Points on a hilly landscape, in no order, each with its height.
A climber steps from a point to the highest of its 3 nearest points, and stops where none of them is higher. Distance is the straight distance between rows; heights are no part of it.
J_715: [-3.85 -0.40  0.52  0.09 -1.55  2.27  0.89 -0.45  0.55 -0.58 -0.67  2.65
 -2.70  0.01 -0.59  0.87 -3.33  2.71 -2.01 -1.25 -2.41 -1.17  1.74 -0.96]  (h 547)
J_711: [-0.97  1.30  1.66  0.63  2.38 -3.08  0.97 -2.41  1.19 -0.30 -1.44  0.07
 -4.01  0.52  0.95  0.83 -1.46 -2.76 -0.04 -1.07  2.86  1.61  0.11 -2.37]  (h 639)
J_893: [-1.92 -2.09  1.38 -1.89 -1.20  2.86 -0.95  0.75 -0.16 -0.04 -0.16  1.78
 -3.20 -0.27  0.24 -0.42 -2.76  3.04 -0.61 -1.03 -1.32 -0.88 -0.57  1.38]  (h 416)
J_376: [ 0.44 -2.19 -0.05 -2.23 -1.76 -0.12 -3.44  2.26 -1.61 -2.79  0.21  1.19
 -1.81 -0.73 -2.50 -1.08  0.97  0.42  0.48 -1.04  0.60  1.35  0.21  2.46]  (h 120)
J_597: [-0.17  2.39  1.03  1.55  2.88 -4.39  1.51 -1.33  1.46 -0.56 -0.86  0.26
 -3.50 -0.54  3.16  1.30 -0.68 -3.14 -1.26 -0.14  1.62  0.90  0.75 -2.41]  (h 671)
J_308: [ 0.51 -1.97 -0.62 -1.21  0.07  4.40  3.83 -2.99  1.51  2.88  0.15  0.37
  2.39 -1.58 -0.16 -1.80  1.02  3.03  2.30 -2.83 -1.66 -1.33 -4.12 -1.05]  (h 505)
J_326: [-3.98  2.11 -0.24  1.65 -1.75  0.91  2.41 -2.38 -2.15 -2.62  1.07  1.41
 -2.73  0.97  1.73 -0.37 -0.64 -0.23 -4.07  2.31 -2.28  0.07  2.36 -2.83]  (h 542)
J_705: [ 0.00 -2.07  0.07 -1.00 -2.24 -1.94 -2.92  3.19 -2.48 -4.25 -0.27  0.15
 -0.10  1.61 -0.03 -1.67  2.44 -4.12 -0.17  0.78  0.09  0.55  1.60  2.88]  (h 123)
J_882: [-1.29 -0.11 -1.23 -0.18 -3.13  4.27  2.26 -3.40  1.10  2.84  0.12  0.22
  1.31 -2.69 -0.78 -3.38 -0.55  5.36  0.73 -1.83 -2.64 -3.45 -3.01 -2.05]  (h 464)
J_301: [-1.25  3.19  0.25  0.64  2.47 -0.96 -0.31 -1.03  2.81  1.34  0.46 -0.62
 -0.57 -0.37 -1.21  3.02 -0.77 -1.14  0.54 -2.43  2.10 -1.49 -0.47 -0.54]  (h 583)
J_843: [ 4.26  0.48  1.46  3.75 -0.08 -2.34 -0.43  3.43 -1.02 -2.36 -1.14 -1.07
 -0.46 -0.71  4.82  1.94  1.87 -4.11  0.12  3.57 -0.40  1.97  3.61 -3.34]  (h 38)
J_103: [ 1.03 -1.06 -1.16  2.14  1.26  2.94 -0.84 -2.55 -0.81  1.78  0.21 -1.35
  4.23 -1.76 -2.16 -1.10  3.39  1.24  4.01 -0.57  0.04 -0.57 -0.96  0.68]  (h 535)
J_914: [ 4.11  1.25  2.42  3.98 -0.36 -2.39 -1.18  2.20  1.41 -4.06 -2.35 -0.96
 -0.12 -0.50  3.49  1.08  1.95 -5.40  0.75  1.45  0.89  3.98  2.26 -0.88]  (h 36)
J_189: [-2.04  3.18 -0.30  0.18 -1.18 -2.30  3.42 -0.02 -0.57 -1.69  0.93  0.13
 -3.07  2.61  3.52 -1.43 -1.53 -1.55 -4.11  4.39 -1.61  1.19  3.30 -2.62]  (h 415)
J_740: [-0.10  2.85  1.50 -1.50 -0.33 -3.26  1.21  2.33 -1.36 -2.09  0.77  1.17
 -1.36  3.68  5.46 -0.42  0.32 -1.54 -3.93  2.52 -0.98  1.77  2.15 -1.06]  (h 481)
J_990: [ 1.51 -3.31 -1.21 -1.73  0.29  2.59 -0.74  0.86 -0.53  2.47  0.92 -0.38
  1.93 -0.86 -3.84 -0.20  1.40  2.13  2.02  1.92 -1.94 -1.18 -1.28  2.50]  (h 460)
J_866: [-2.21  0.12 -1.69  0.37  0.16  3.11  1.73 -4.07  2.42  2.89 -0.93 -0.58
  1.00 -3.76  0.65 -2.70 -0.42  2.80  2.12 -4.47 -0.39 -3.76 -1.42 -2.84]  (h 532)
J_698: [-3.17  3.17  1.04 -2.72 -1.26  0.95  0.31  0.76 -2.26 -3.05  1.49  1.27
 -3.42  3.99  2.59 -1.77 -0.90 -1.79 -2.85  2.97 -1.52  0.34  0.61 -0.07]  (h 553)
J_769: [-0.84  1.65  0.53  0.59  1.17 -3.49  0.97 -2.22  2.11  0.89 -1.38 -1.13
 -4.60 -0.12  0.47  0.78 -2.65 -2.07  0.74 -1.41  2.70 -0.29  0.40 -1.61]  (h 599)
J_600: [ 2.96  0.94  2.26  4.30  0.68 -5.40 -0.59  1.20 -1.03 -1.54 -0.92  0.53
  0.01 -1.21  3.27  0.08  0.84 -4.26  0.53  2.40 -0.41  3.52  2.51 -2.65]  (h 39)
J_386: [-2.12  1.90  0.98  0.63  1.79 -1.84  1.02 -3.58  1.08  0.51 -1.30 -1.30
 -5.16 -0.91 -2.65  0.38 -4.21 -1.59 -0.11  0.03  1.11 -1.46  1.32 -3.43]  (h 538)
J_496: [-0.41 -0.06 -0.54  0.83  1.12 -2.17 -1.71  0.83  0.35  1.63 -0.16 -0.64
  1.65 -1.05 -3.22  2.49 -1.00  0.35  0.58 -0.19  0.84 -0.17  0.38  2.85]  (h 472)
J_852: [ 2.26 -1.10  1.33  0.60 -1.24 -1.39  0.29  2.01  0.90 -0.93  0.00 -3.07
  5.20  1.86 -0.69  0.91  1.52 -1.01  3.41 -0.16  3.33  0.98  0.62  3.10]  (h 378)
J_560: [-1.51  0.80  0.07  1.81  0.05 -4.18  0.33 -1.60  1.87 -0.77 -0.94 -0.16
 -2.33  1.36  3.06  2.06 -0.50 -2.18 -1.40  0.06  1.64  2.06  1.27 -0.15]  (h 632)
J_546: [ 0.24 -1.05 -0.61 -0.83  1.11  3.35  0.14 -1.71 -0.24  3.35  0.74  1.38
  3.57 -1.89 -2.33  0.58  3.03  1.93  2.15 -0.59 -1.97 -0.82 -2.26  0.41]  (h 569)
J_316: [ 1.89  0.42  1.80  1.53 -0.67 -3.61 -1.55  2.10 -1.88 -2.06 -1.28  1.05
  1.80  0.39  3.13 -0.45  2.73 -3.75  0.15  3.00 -0.36  2.19  3.16 -1.53]  (h 42)
J_793: [-1.48 -0.95 -1.37  0.20 -0.33  0.73 -0.94  0.46  1.17  1.86  0.10  0.10
  1.52 -0.29 -1.61  2.53 -1.49  1.32 -0.36  0.29 -0.02 -0.07  0.33  1.57]  (h 500)
J_55: [ 2.78  2.15  1.16 -0.27  1.09 -3.78  0.02  4.57 -1.44 -0.29  1.28  1.16
 -0.73  1.97  3.84  1.37  2.11 -2.28 -4.43  3.46 -0.76  2.10  3.06 -2.70]  (h 442)
J_500: [ 4.48 -3.95 -0.98 -1.49 -0.36  3.89 -0.28  1.68 -1.48  0.63  0.81 -3.39
  3.77  0.20 -3.05 -1.38  4.06  1.33  3.16  1.03  1.62 -0.85 -3.19  2.77]  (h 539)
J_442: [ 0.47 -2.31 -2.16  0.65  1.47  2.92  2.19 -1.77  0.95  3.28  0.25  1.06
  3.16 -2.12 -2.47 -1.45  2.74  3.45  0.82 -1.97 -0.74 -0.86 -3.17  0.16]  (h 534)
J_992: [ 0.35  0.55  0.50  1.03  2.44 -3.99 -1.28 -1.36  1.43  1.62  0.58 -1.10
  0.63 -0.33 -1.91  1.87 -1.01 -1.86 -0.23 -1.09  1.17 -0.62  1.59 -0.14]  (h 531)
J_333: [-0.11  1.08 -0.28 -1.62 -0.94  3.40  1.84 -1.32  1.74  2.72 -0.83 -0.02
  0.84 -1.10 -1.26 -0.92 -3.97  3.56  1.04 -1.11 -1.61 -2.89 -0.22 -1.54]  (h 565)
J_206: [-1.58 -2.00 -0.13 -0.03 -0.29 -1.55 -2.66  0.69 -0.46 -0.58  0.24  0.51
  1.04 -0.38 -2.09  0.51  0.58 -0.72 -1.15  0.69 -0.66  0.83  0.51  2.36]  (h 290)
J_868: [-0.74 -1.70  0.24  1.37  0.54 -4.05 -1.12  0.02 -1.02  0.01 -0.35  0.26
  1.68 -0.86 -0.32  2.13  0.62 -2.37 -1.38  0.33  0.86  2.72  1.71  0.15]  (h 334)
J_579: [-3.25  3.30  0.24  1.63 -0.62 -0.44  2.33 -0.61 -2.00 -1.33  1.07  1.91
 -3.32  2.24  1.69  0.28 -1.17  0.08 -4.90  4.02 -3.60 -1.47  2.25 -3.63]  (h 480)
J_869: [ 4.04 -3.61 -2.14 -3.20 -0.22  4.01  1.14 -0.41 -0.24  1.03  1.24  0.39
 -0.85 -1.79 -2.13 -1.56  2.87  4.16 -1.86 -2.42 -1.79 -2.38 -4.51  0.07]  (h 448)
J_212: [ 1.15 -2.09  0.17 -2.19  0.35  2.63  0.41  0.57  0.57  1.98  1.83  0.09
  2.07 -1.17 -2.26  0.11 -0.51  3.09  0.45 -1.45 -2.08 -0.85 -3.41  1.76]  (h 489)
J_435: [-4.57  0.74 -0.20  1.78 -1.06  0.36  1.55 -1.45  0.29 -0.77  0.15  0.96
 -2.58 -0.95  0.21  0.79 -3.37  0.75 -1.14 -0.67 -1.05 -0.35  1.67 -0.93]  (h 567)
J_592: [-0.81  1.61  0.33 -1.89 -0.17 -2.12 -2.62  2.24 -3.95 -2.29  0.63  2.52
 -1.39  3.45  0.36 -2.64  2.54 -2.05 -3.48  2.48 -1.87  2.40  0.23  0.35]  (h 369)
J_3: [ 2.34 -1.17  2.51  3.02 -1.05 -4.24 -0.70  1.83  1.14 -1.56 -1.97 -1.19
  0.40 -1.07  2.23  1.60  0.29 -4.18  0.52  0.79  1.09  2.35  2.80  0.75]  (h 34)
J_416: [ 1.65 -1.98 -1.55 -1.66 -0.13  1.91 -4.12  2.68 -1.36 -0.25  0.62  2.84
 -1.85 -1.13 -2.84  0.00  0.34  3.35 -0.81 -1.03 -0.61  0.07 -0.50  2.53]  (h 262)
J_892: [-2.58  2.08  0.56  0.98  1.67 -2.20  2.02 -2.40  2.17 -0.86 -1.13  0.55
 -1.89  0.87  1.89  1.97 -1.72 -1.92 -1.58 -0.77  1.67  2.04  1.26 -0.49]  (h 600)
J_958: [-0.74  1.20 -1.69  1.94  2.39  0.83  0.05 -1.61  1.69  2.27  0.71 -1.35
  3.53 -0.92 -2.59  1.54  1.35  1.28  1.45 -0.64  0.88 -1.81 -0.33  0.09]  (h 608)
J_436: [-2.22 -0.69  0.27 -0.46  0.57  0.01 -2.71  0.21 -0.10  0.28  0.87  0.43
  0.73  0.52 -1.53  2.64 -0.55  0.05 -0.98  0.18 -0.61  1.54  0.95  2.81]  (h 375)
J_484: [ 2.45 -1.91 -1.87 -2.02 -0.53  2.12 -1.39  3.19 -1.31  0.29 -0.54 -1.77
  2.69 -1.18 -2.59 -0.82  0.23  1.87  2.13  0.58  0.98 -0.29 -1.19  1.64]  (h 566)
J_111: [ 0.31  0.58  0.64  1.75  1.38 -4.60 -0.13 -0.29  0.74 -1.92  0.83  1.86
 -0.05 -0.56  3.17  2.51  1.13 -3.59 -2.19  1.44 -0.95  2.77  1.23 -0.60]  (h 544)
J_296: [ 2.51 -1.54  0.98  1.79 -1.13 -2.51  0.55 -1.75  1.94 -0.59 -0.42 -3.78
  2.92  0.85 -2.02  1.40  0.64 -1.78  3.04  0.02  2.26  0.02  1.89  1.43]  (h 404)
J_491: [-1.70  4.93  0.03  1.35 -0.04 -3.41  1.86 -2.08 -0.20 -0.83  0.07  0.66
 -5.51  0.59  3.63 -1.41 -0.59 -1.00 -2.03  2.82 -1.51  2.14  2.86 -4.32]  (h 555)
J_150: [-0.38 -0.21 -1.14  0.70  0.66  1.50 -0.42 -1.50 -0.41  2.23  1.27 -0.56
  5.01 -2.48 -3.58 -0.10  2.03  1.08  2.53 -0.68 -1.63 -1.07 -1.36  0.26]  (h 590)
J_324: [ 3.42  0.54  1.54 -0.84 -1.51 -1.89 -1.85  5.28 -2.77 -1.78 -1.24  0.65
  1.07  2.02  4.21 -1.47  0.64 -5.92 -0.66  3.94 -0.33  2.20  2.78 -1.40]  (h 40)
J_908: [ 0.16  2.08  2.00 -2.12 -0.64 -3.84 -0.91  2.66 -2.40 -1.05  1.15  2.99
 -1.05  3.86  2.75 -1.07  0.29 -2.94 -4.52  2.95 -1.44  1.48  0.95 -1.77]  (h 443)
J_568: [ 3.07 -0.54  1.02  0.55 -0.08  0.28 -0.18 -1.01  0.51  0.19  1.13 -3.28
  4.93  0.47 -1.29 -0.52  1.18 -0.29  4.52 -0.77  1.70 -0.56  1.15  1.71]  (h 393)
J_543: [-2.09  1.91 -1.28 -0.54 -0.34  2.46  1.85 -1.77  1.62  2.11 -0.80  0.18
 -0.28 -2.63 -1.49 -0.20 -1.33  1.97  1.15 -2.64 -0.45 -3.79 -0.39 -3.47]  (h 570)
J_573: [ 0.16 -3.09 -0.39 -1.04 -0.58 -0.11 -3.08  1.19 -0.58  0.56 -0.92 -1.35
  1.17 -0.44 -2.75  0.67  0.16  0.95  1.86  0.98 -0.01  0.38 -0.29  3.42]  (h 477)
J_239: [ 5.71 -3.07 -2.34 -2.17  0.45  2.72 -2.08  2.31 -0.37 -0.51 -0.08 -1.98
  1.18 -0.07 -2.14 -0.67  1.75  1.06  2.85 -0.25  2.01 -1.30 -3.14  3.02]  (h 592)
J_614: [ 0.64  0.91 -0.56  1.82  2.29  0.48  0.10 -2.35 -0.13  0.87 -0.50 -3.68
  3.54 -3.11 -1.86 -1.00  2.65  1.12  3.76 -0.79  1.11 -0.36  0.27 -0.30]  (h 514)
J_981: [-0.15  2.60  1.86  2.40  2.04 -4.75  0.77 -1.16  0.05  0.13 -0.25  1.24
 -4.24 -0.10  3.83  0.62 -0.30 -2.80 -1.62  0.95  1.86  2.61  0.08 -2.78]  (h 653)
J_300: [-1.94  2.79 -0.01  0.67  0.44 -0.88  1.93 -2.16  0.26 -1.79  0.88  1.01
 -3.86  1.23  3.43  0.26 -1.01 -2.11 -3.15  0.93 -0.87  1.71  2.27 -2.09]  (h 568)
J_199: [ 2.47 -1.54 -1.75  1.90  0.60  2.37  1.35 -1.40  0.30  0.25  0.18 -2.51
  5.44  0.33 -0.79  0.40  2.74  0.58  3.84 -0.87  2.70  1.50 -0.99  2.36]  (h 246)
J_540: [-1.24  3.39  0.61 -0.63  3.64  0.45  1.16 -1.76  1.95  2.15 -0.91 -3.00
 -0.89 -1.00 -1.43  1.64  1.19  1.74  2.70 -3.79  1.71 -2.89 -1.43 -1.95]  (h 584)
J_461: [ 2.84 -1.66 -1.06 -2.08  0.21  2.34 -0.82  2.34 -0.17  0.60  0.92  0.39
 -0.49 -0.53 -0.84  0.27 -1.09  3.79 -2.43 -2.59 -1.32 -2.05 -5.15  0.55]  (h 352)
J_728: [ 1.00 -1.13 -0.26  2.37  0.93  2.17  1.15 -2.87  0.65  0.72 -0.22 -3.19
  5.06 -2.18 -1.42 -2.50  2.47  1.23  4.78 -1.43  3.32  1.30 -1.36  0.96]  (h 397)
J_650: [ 0.13 -3.09 -0.40 -2.97 -3.68  4.67  3.11 -2.61 -0.18  1.59  1.40 -1.69
 -0.01 -1.81 -0.72 -2.92 -0.63  3.97  0.08 -3.49 -2.49 -3.70 -3.52 -0.39]  (h 474)
J_200: [ 1.52  0.78 -0.13  1.67  0.15 -1.14  0.24 -1.38  1.50  0.52  1.09 -3.10
  3.81 -0.40 -2.85 -0.12  1.18  0.03  4.30 -0.74  3.01 -0.65  2.28  0.19]  (h 431)
J_377: [-3.10 -1.27  1.44 -1.10 -1.89  3.48 -0.57  0.43 -0.06 -0.79 -0.61  0.97
 -1.65  0.15  0.59  0.26 -4.28  1.87  0.04  0.26 -1.55 -0.10  0.89  0.14]  (h 528)
J_38: [ 0.30  1.42 -1.41  1.35  2.44  0.65 -0.24 -1.56 -0.47  1.57  1.57 -3.52
  3.09 -1.83 -3.36  1.04  2.65  1.75  2.90 -0.73  1.53 -1.62  0.39  0.85]  (h 587)
J_46: [ 1.80 -1.79 -0.45 -0.68 -1.51  1.24 -1.20  0.37  0.16  0.23 -0.46 -3.30
  2.70  1.88 -2.01 -0.02  0.53  0.02  1.82  0.84  1.25  0.07  1.36  3.89]  (h 422)
J_518: [-0.48 -0.82  0.67 -1.49  0.12  2.53 -1.03  0.46  1.19  1.67  0.12  0.49
  1.90 -0.48 -2.02  1.87 -1.76  2.26  0.46 -1.30 -0.49 -0.18 -0.29  1.77]  (h 482)
J_123: [ 0.31 -1.56  0.69 -2.50 -2.43  4.54  0.54 -0.38  1.46  2.02  0.04  0.05
 -0.20 -1.15  0.84 -0.64 -2.09  3.76 -0.33 -1.55 -1.43 -1.64 -2.75  0.57]  (h 536)
J_105: [-2.97  2.66  0.19 -0.14 -1.43 -0.66  2.27  0.05 -1.79 -1.15  0.84  1.80
 -4.27  3.35  2.11 -1.58 -2.51  0.18 -5.64  4.89 -3.46 -0.69  3.28 -3.89]  (h 418)
J_215: [-4.35  1.59  0.42 -0.56  0.02  0.33  0.26  0.52  0.01 -2.46  0.17  2.77
 -1.31  2.60  1.84  0.45 -0.20 -1.34 -3.55  0.56 -0.71  1.69  0.76  0.88]  (h 525)
J_91: [-0.49  0.22  1.89  3.61  1.19 -5.55 -1.55 -0.35  0.18  0.10 -1.24 -0.18
 -1.66 -0.71  1.58  1.88 -0.02 -2.59 -1.12 -0.58  0.54  1.71  1.19 -2.54]  (h 549)
J_399: [ 0.88  4.53  1.23  1.80  1.70 -3.38  1.27  0.38 -1.11 -0.60 -0.03  1.41
 -3.44  2.20  6.57  0.41 -0.31 -3.94 -1.84  3.28  0.46  2.12  1.21 -3.55]  (h 622)
J_602: [-0.66 -0.32 -2.47  1.20  3.17  2.61  0.85 -2.81  1.14  3.42 -0.03  0.88
  3.47 -2.02 -1.78 -0.49  2.37  3.56  1.58 -2.63 -0.50 -1.56 -4.42 -1.11]  (h 529)
J_39: [ 1.18 -1.94  0.66  0.52 -1.79 -3.46 -1.69  2.59 -1.18 -3.27 -1.58 -0.59
  1.65  1.78  1.88  0.03  1.24 -3.17  0.18  0.88  0.43  2.03  1.87  1.09]  (h 51)
J_291: [ 1.62 -2.65  1.45 -0.29 -1.92 -0.84 -2.60  2.43 -0.23 -0.70 -0.43 -2.50
  2.03  1.84 -1.53 -1.00  1.21 -1.82  0.97  0.57  3.50  1.36  0.28  5.30]  (h 381)
J_404: [ 1.81 -2.44 -1.35 -2.09 -1.78  3.44  1.99 -1.38 -0.32  1.83  0.55  0.98
  0.96 -1.38  0.01 -2.46 -0.13  4.64 -0.25 -2.33 -1.39 -2.66 -5.12  1.31]  (h 496)
J_190: [ 0.22  3.63  1.85  1.89  0.90 -4.02  1.04  0.63 -1.23  0.33 -1.31  0.81
 -5.70 -0.16  4.90  0.26 -0.44 -1.50  0.55  1.61  1.55  3.19  0.49 -5.68]  (h 640)
J_819: [-0.94  1.27  0.21 -2.32 -0.17 -1.42  1.98  2.33 -0.44 -1.18  1.20  1.29
 -1.12  3.44  3.34 -0.23  1.60 -2.73 -3.56  2.13 -0.91  2.45  1.27  0.13]  (h 483)
J_506: [-2.30 -0.22 -0.32 -0.79  0.11 -0.28 -0.88  1.97 -0.39 -1.67  1.24  1.92
 -0.20  1.46 -0.49  0.87  0.03 -0.84 -1.18 -0.28 -0.45  2.09 -0.31  2.22]  (h 230)
J_27: [ 2.73 -3.56 -1.37 -2.02 -0.52  3.51  1.00 -1.29 -2.54  1.77  0.48 -0.48
  2.35 -1.68 -2.58 -1.11  3.62  2.59  2.69 -0.12 -1.53 -0.29 -3.63  1.22]  (h 423)
J_669: [-4.43  1.48  0.45  0.06 -0.75  0.49  1.10 -0.55  0.29 -2.36  0.56  1.29
 -1.73  2.71  1.97  0.73 -1.86 -0.98 -2.19  0.65 -1.14  1.67  1.38 -0.12]  (h 557)
J_849: [-1.70  0.13  0.30  1.14  1.16 -0.43  0.13 -0.61  2.20  1.43 -0.08  0.59
  1.01  0.51 -1.02  3.35 -3.11  0.71 -1.79 -0.66  0.54  0.58  1.45  1.05]  (h 537)
J_141: [ 4.65 -5.27 -3.05 -2.36 -0.09  3.16 -0.57  0.93 -2.24 -0.81  0.66 -0.19
  1.21 -2.34 -3.48 -3.47  1.85  2.86  0.31 -0.77 -1.23 -2.61 -2.94 -0.89]  (h 414)
J_238: [ 0.30 -1.02 -1.36 -1.54 -1.54 -1.24 -4.39  2.46 -2.15 -3.73  0.63  1.75
 -1.50  1.71 -1.62 -0.97  1.74 -1.79 -1.52  0.53 -0.62  0.87 -0.31  2.27]  (h 105)
J_926: [-0.63  0.86 -0.57 -0.39 -0.12  3.36  0.70 -1.65  3.52  0.85  0.25  0.70
  1.06 -0.57 -0.40  2.51 -3.24  0.14  1.12 -2.18  0.04 -1.76 -0.43 -0.75]  (h 561)
J_552: [-1.26  0.42 -1.00  1.39  3.92  2.60  1.97 -3.38  2.31  2.72 -0.59 -0.28
  2.30 -3.48  0.27 -2.63  1.34  3.41  2.22 -4.40  1.74 -3.14 -3.00 -1.31]  (h 597)
J_873: [-0.83  1.83 -1.25  0.79  1.48  2.28  1.17 -2.47  2.01  2.79 -0.68  0.34
  0.48 -1.46 -0.89 -0.92  0.01  2.26  2.45 -3.28  0.75 -3.23 -2.69 -0.58]  (h 582)
J_746: [-3.20  2.91 -0.53  1.08  2.36  2.43  1.66 -2.34  0.78  2.61 -1.59 -1.53
 -1.84 -2.77 -1.52 -1.35  0.17  3.21  2.71 -4.04  1.38 -4.51 -2.51 -2.12]  (h 556)
J_415: [-0.02 -1.87 -0.55 -0.76 -2.55  3.06  3.14 -3.11 -0.72  3.93  1.56 -1.12
  0.80 -2.73 -0.10 -2.93 -2.67  4.23 -0.16 -2.08 -3.02 -3.37 -1.16 -1.26]  (h 467)
J_977: [ 1.97 -0.26  0.66 -1.47 -1.46 -3.27 -3.28  4.04 -3.25 -2.77 -0.70  1.73
 -0.25  1.60  1.62 -2.53  2.24 -3.54 -1.46  2.36 -1.02  0.95  1.29 -0.75]  (h 35)
J_184: [-2.99  1.91 -1.02  0.92 -0.12 -1.35  1.05 -3.20  0.02 -2.33 -1.22  0.39
 -3.10  0.51  1.83  1.76 -3.08 -2.18 -0.82  0.51  0.33  0.41  1.45 -1.91]  (h 579)
J_943: [-1.82  0.48  0.79  0.58 -1.64  2.79  1.39 -1.46  1.60  2.30 -0.53  0.81
 -0.68 -1.19 -1.45 -0.19 -4.24  2.61 -0.82 -1.48 -2.08 -3.03  1.77 -2.04]  (h 563)
J_875: [-2.71 -0.19 -0.23 -0.19 -0.26  0.96  0.68 -1.04  2.48 -0.34  0.02  0.83
 -1.12 -0.11 -0.93  1.72 -4.29  0.02 -0.48 -0.55  0.36 -0.59  0.89  0.25]  (h 585)
J_749: [ 1.34  0.42 -1.53 -1.48 -1.85 -0.58 -3.92  3.10 -2.29 -3.57  0.04  1.19
 -2.08  2.10 -0.77 -1.89  1.23 -4.34  0.55  0.16  1.37 -0.40  0.51  3.70]  (h 611)
J_90: [-1.24  2.30 -0.20  0.54  0.60 -0.53  1.88 -2.32  2.18  1.55 -0.40 -1.03
 -1.61 -0.35 -0.72  1.85 -3.06 -0.45  1.51 -0.83  0.58 -3.15  0.89 -1.43]  (h 564)
J_699: [ 3.80 -2.00 -3.64 -1.97 -1.56  0.93 -2.86  2.94 -1.74 -2.04  0.07 -0.33
 -0.85 -1.09 -2.10 -1.81  0.37  2.66  1.78  1.23  2.06 -0.25 -2.52  4.21]  (h 668)
J_89: [-0.72  3.09  0.01  0.60  2.23  0.30 -0.46 -1.60  2.02  2.70  0.18 -1.18
  0.55 -1.94 -2.34  1.02  1.27  0.40  2.09 -2.33  1.04 -2.41 -0.71 -0.75]  (h 598)
J_590: [-0.55 -0.78  0.93 -0.04 -0.65 -3.45 -2.11  2.50 -2.12 -2.20 -0.26  1.41
 -0.06  1.47  1.54  0.53  0.46 -2.75 -1.70  1.06 -1.75  1.97  2.53  1.39]  (h 19)
J_146: [-2.48 -1.01  0.92 -0.48 -2.51  3.38  1.96 -0.79  0.02  0.80  0.06  1.42
 -1.33 -0.63  0.80  0.09 -5.00  3.13 -1.43 -0.75 -2.73 -1.67  0.27 -0.27]  (h 554)
J_45: [ 0.18 -0.47 -1.05 -2.40  0.08  1.15 -3.14  3.34 -1.62 -1.18 -0.23  2.41
 -2.47  0.11 -1.97  0.79 -0.15  2.42 -1.71 -0.41 -1.31 -0.60 -2.91  1.80]  (h 135)
J_427: [ 2.85 -2.16 -0.86 -1.60 -1.32  2.48 -0.66  1.24  0.13  1.97  0.26 -2.18
  4.97  1.19 -0.68  0.44  3.43  0.51  2.56  0.52  2.66 -0.17 -1.29  3.04]  (h 435)
J_555: [ 1.29 -2.66 -0.62 -2.59 -0.73  2.52 -1.59  2.59 -0.69  1.18  0.47  2.01
  0.35 -1.02 -2.10  0.26 -0.53  3.18 -1.81 -1.30 -1.64 -0.27 -2.51  2.33]  (h 390)
J_220: [ 1.08  0.83 -0.41  0.94  0.19 -1.15 -1.43 -1.06  1.36  0.90  1.46 -1.25
  3.46 -1.05 -3.78  1.36 -0.67 -0.79  2.64  0.68  1.77  0.02  2.05  1.02]  (h 453)
J_665: [ 3.20  2.59  1.41  3.42  1.91 -5.09 -0.46  1.67 -1.46 -0.26 -0.54  1.77
 -2.35 -0.22  3.94  1.02  0.92 -1.84 -1.29  2.40  0.52  3.63  1.16 -3.97]  (h 37)
J_685: [-1.39  2.00  0.06 -2.25  0.23 -0.80  1.53  1.60 -1.91 -0.94  0.77  2.22
 -2.05  5.67  5.09 -2.90 -0.09 -1.43 -4.01  3.13 -0.56  1.66  0.27  0.12]  (h 520)
J_986: [-2.58 -1.49  0.86 -0.76  0.63  1.70 -0.29  0.87  2.31 -0.33 -0.55  1.83
 -0.70  1.22 -0.78  2.23 -1.67  0.57 -0.75 -1.04 -0.30 -0.44 -0.72  3.26]  (h 449)
J_474: [-3.43 -1.11  0.61 -0.61 -0.65  3.01 -0.30  1.02  0.27 -2.35  0.06  1.67
 -2.75  1.05  0.64 -0.09 -2.70  0.26 -1.61 -0.68 -0.85 -0.20  0.07  0.46]  (h 478)
J_255: [-1.41  2.29  2.24  1.10  0.93 -4.92  2.19 -2.45 -0.27  0.38 -1.93 -0.26
 -6.01 -0.22  2.81 -0.68 -1.76 -2.16 -0.61  0.87  1.55  3.02  1.23 -5.22]  (h 641)
J_811: [ 4.61 -4.34 -1.73 -2.91  0.65  3.86  0.38  1.88 -1.28 -0.65 -0.07 -2.45
  3.42 -0.35 -1.88 -1.39  4.05  1.60  3.69 -0.62  1.52 -0.40 -3.36  2.95]  (h 562)
J_530: [-3.97  1.64  0.56  0.38 -1.61  1.32  0.66  0.12 -0.64 -2.40 -0.35  1.71
 -2.35  2.70  0.97 -0.59 -1.52 -0.91 -2.82  1.84 -1.63  0.78  1.84 -1.08]  (h 577)
J_898: [ 2.86 -2.42 -0.34 -2.65 -1.34  0.96 -1.48  2.53 -0.89  1.40  0.73 -2.39
  2.19  0.69 -2.12 -0.08  1.56  1.15  2.18  1.15  3.57  0.01 -2.08  4.71]  (h 521)
J_219: [ 2.20 -2.20  3.23  2.76 -0.09 -4.22 -1.00  1.73  2.59 -2.79 -0.96 -1.89
  3.26  0.95  1.49  1.35  0.38 -3.28  1.26 -0.32  1.78  1.37  1.40  3.02]  (h 33)

For each start below, name the point where the climber stops.
J_308: J_958
J_55: J_530
J_189: J_597
J_914: J_749
J_592: J_530
J_843: J_749

Call two points neighbours if one is among the 3 nearest of the other. Go from one point of each pair to the other, from neighbour to neighbour, staying as high as possible. Name the lowest point that can't be avoided.
J_597, J_530: J_669
J_749, J_239: J_376
J_597, J_875: J_435
J_597, J_958: J_90
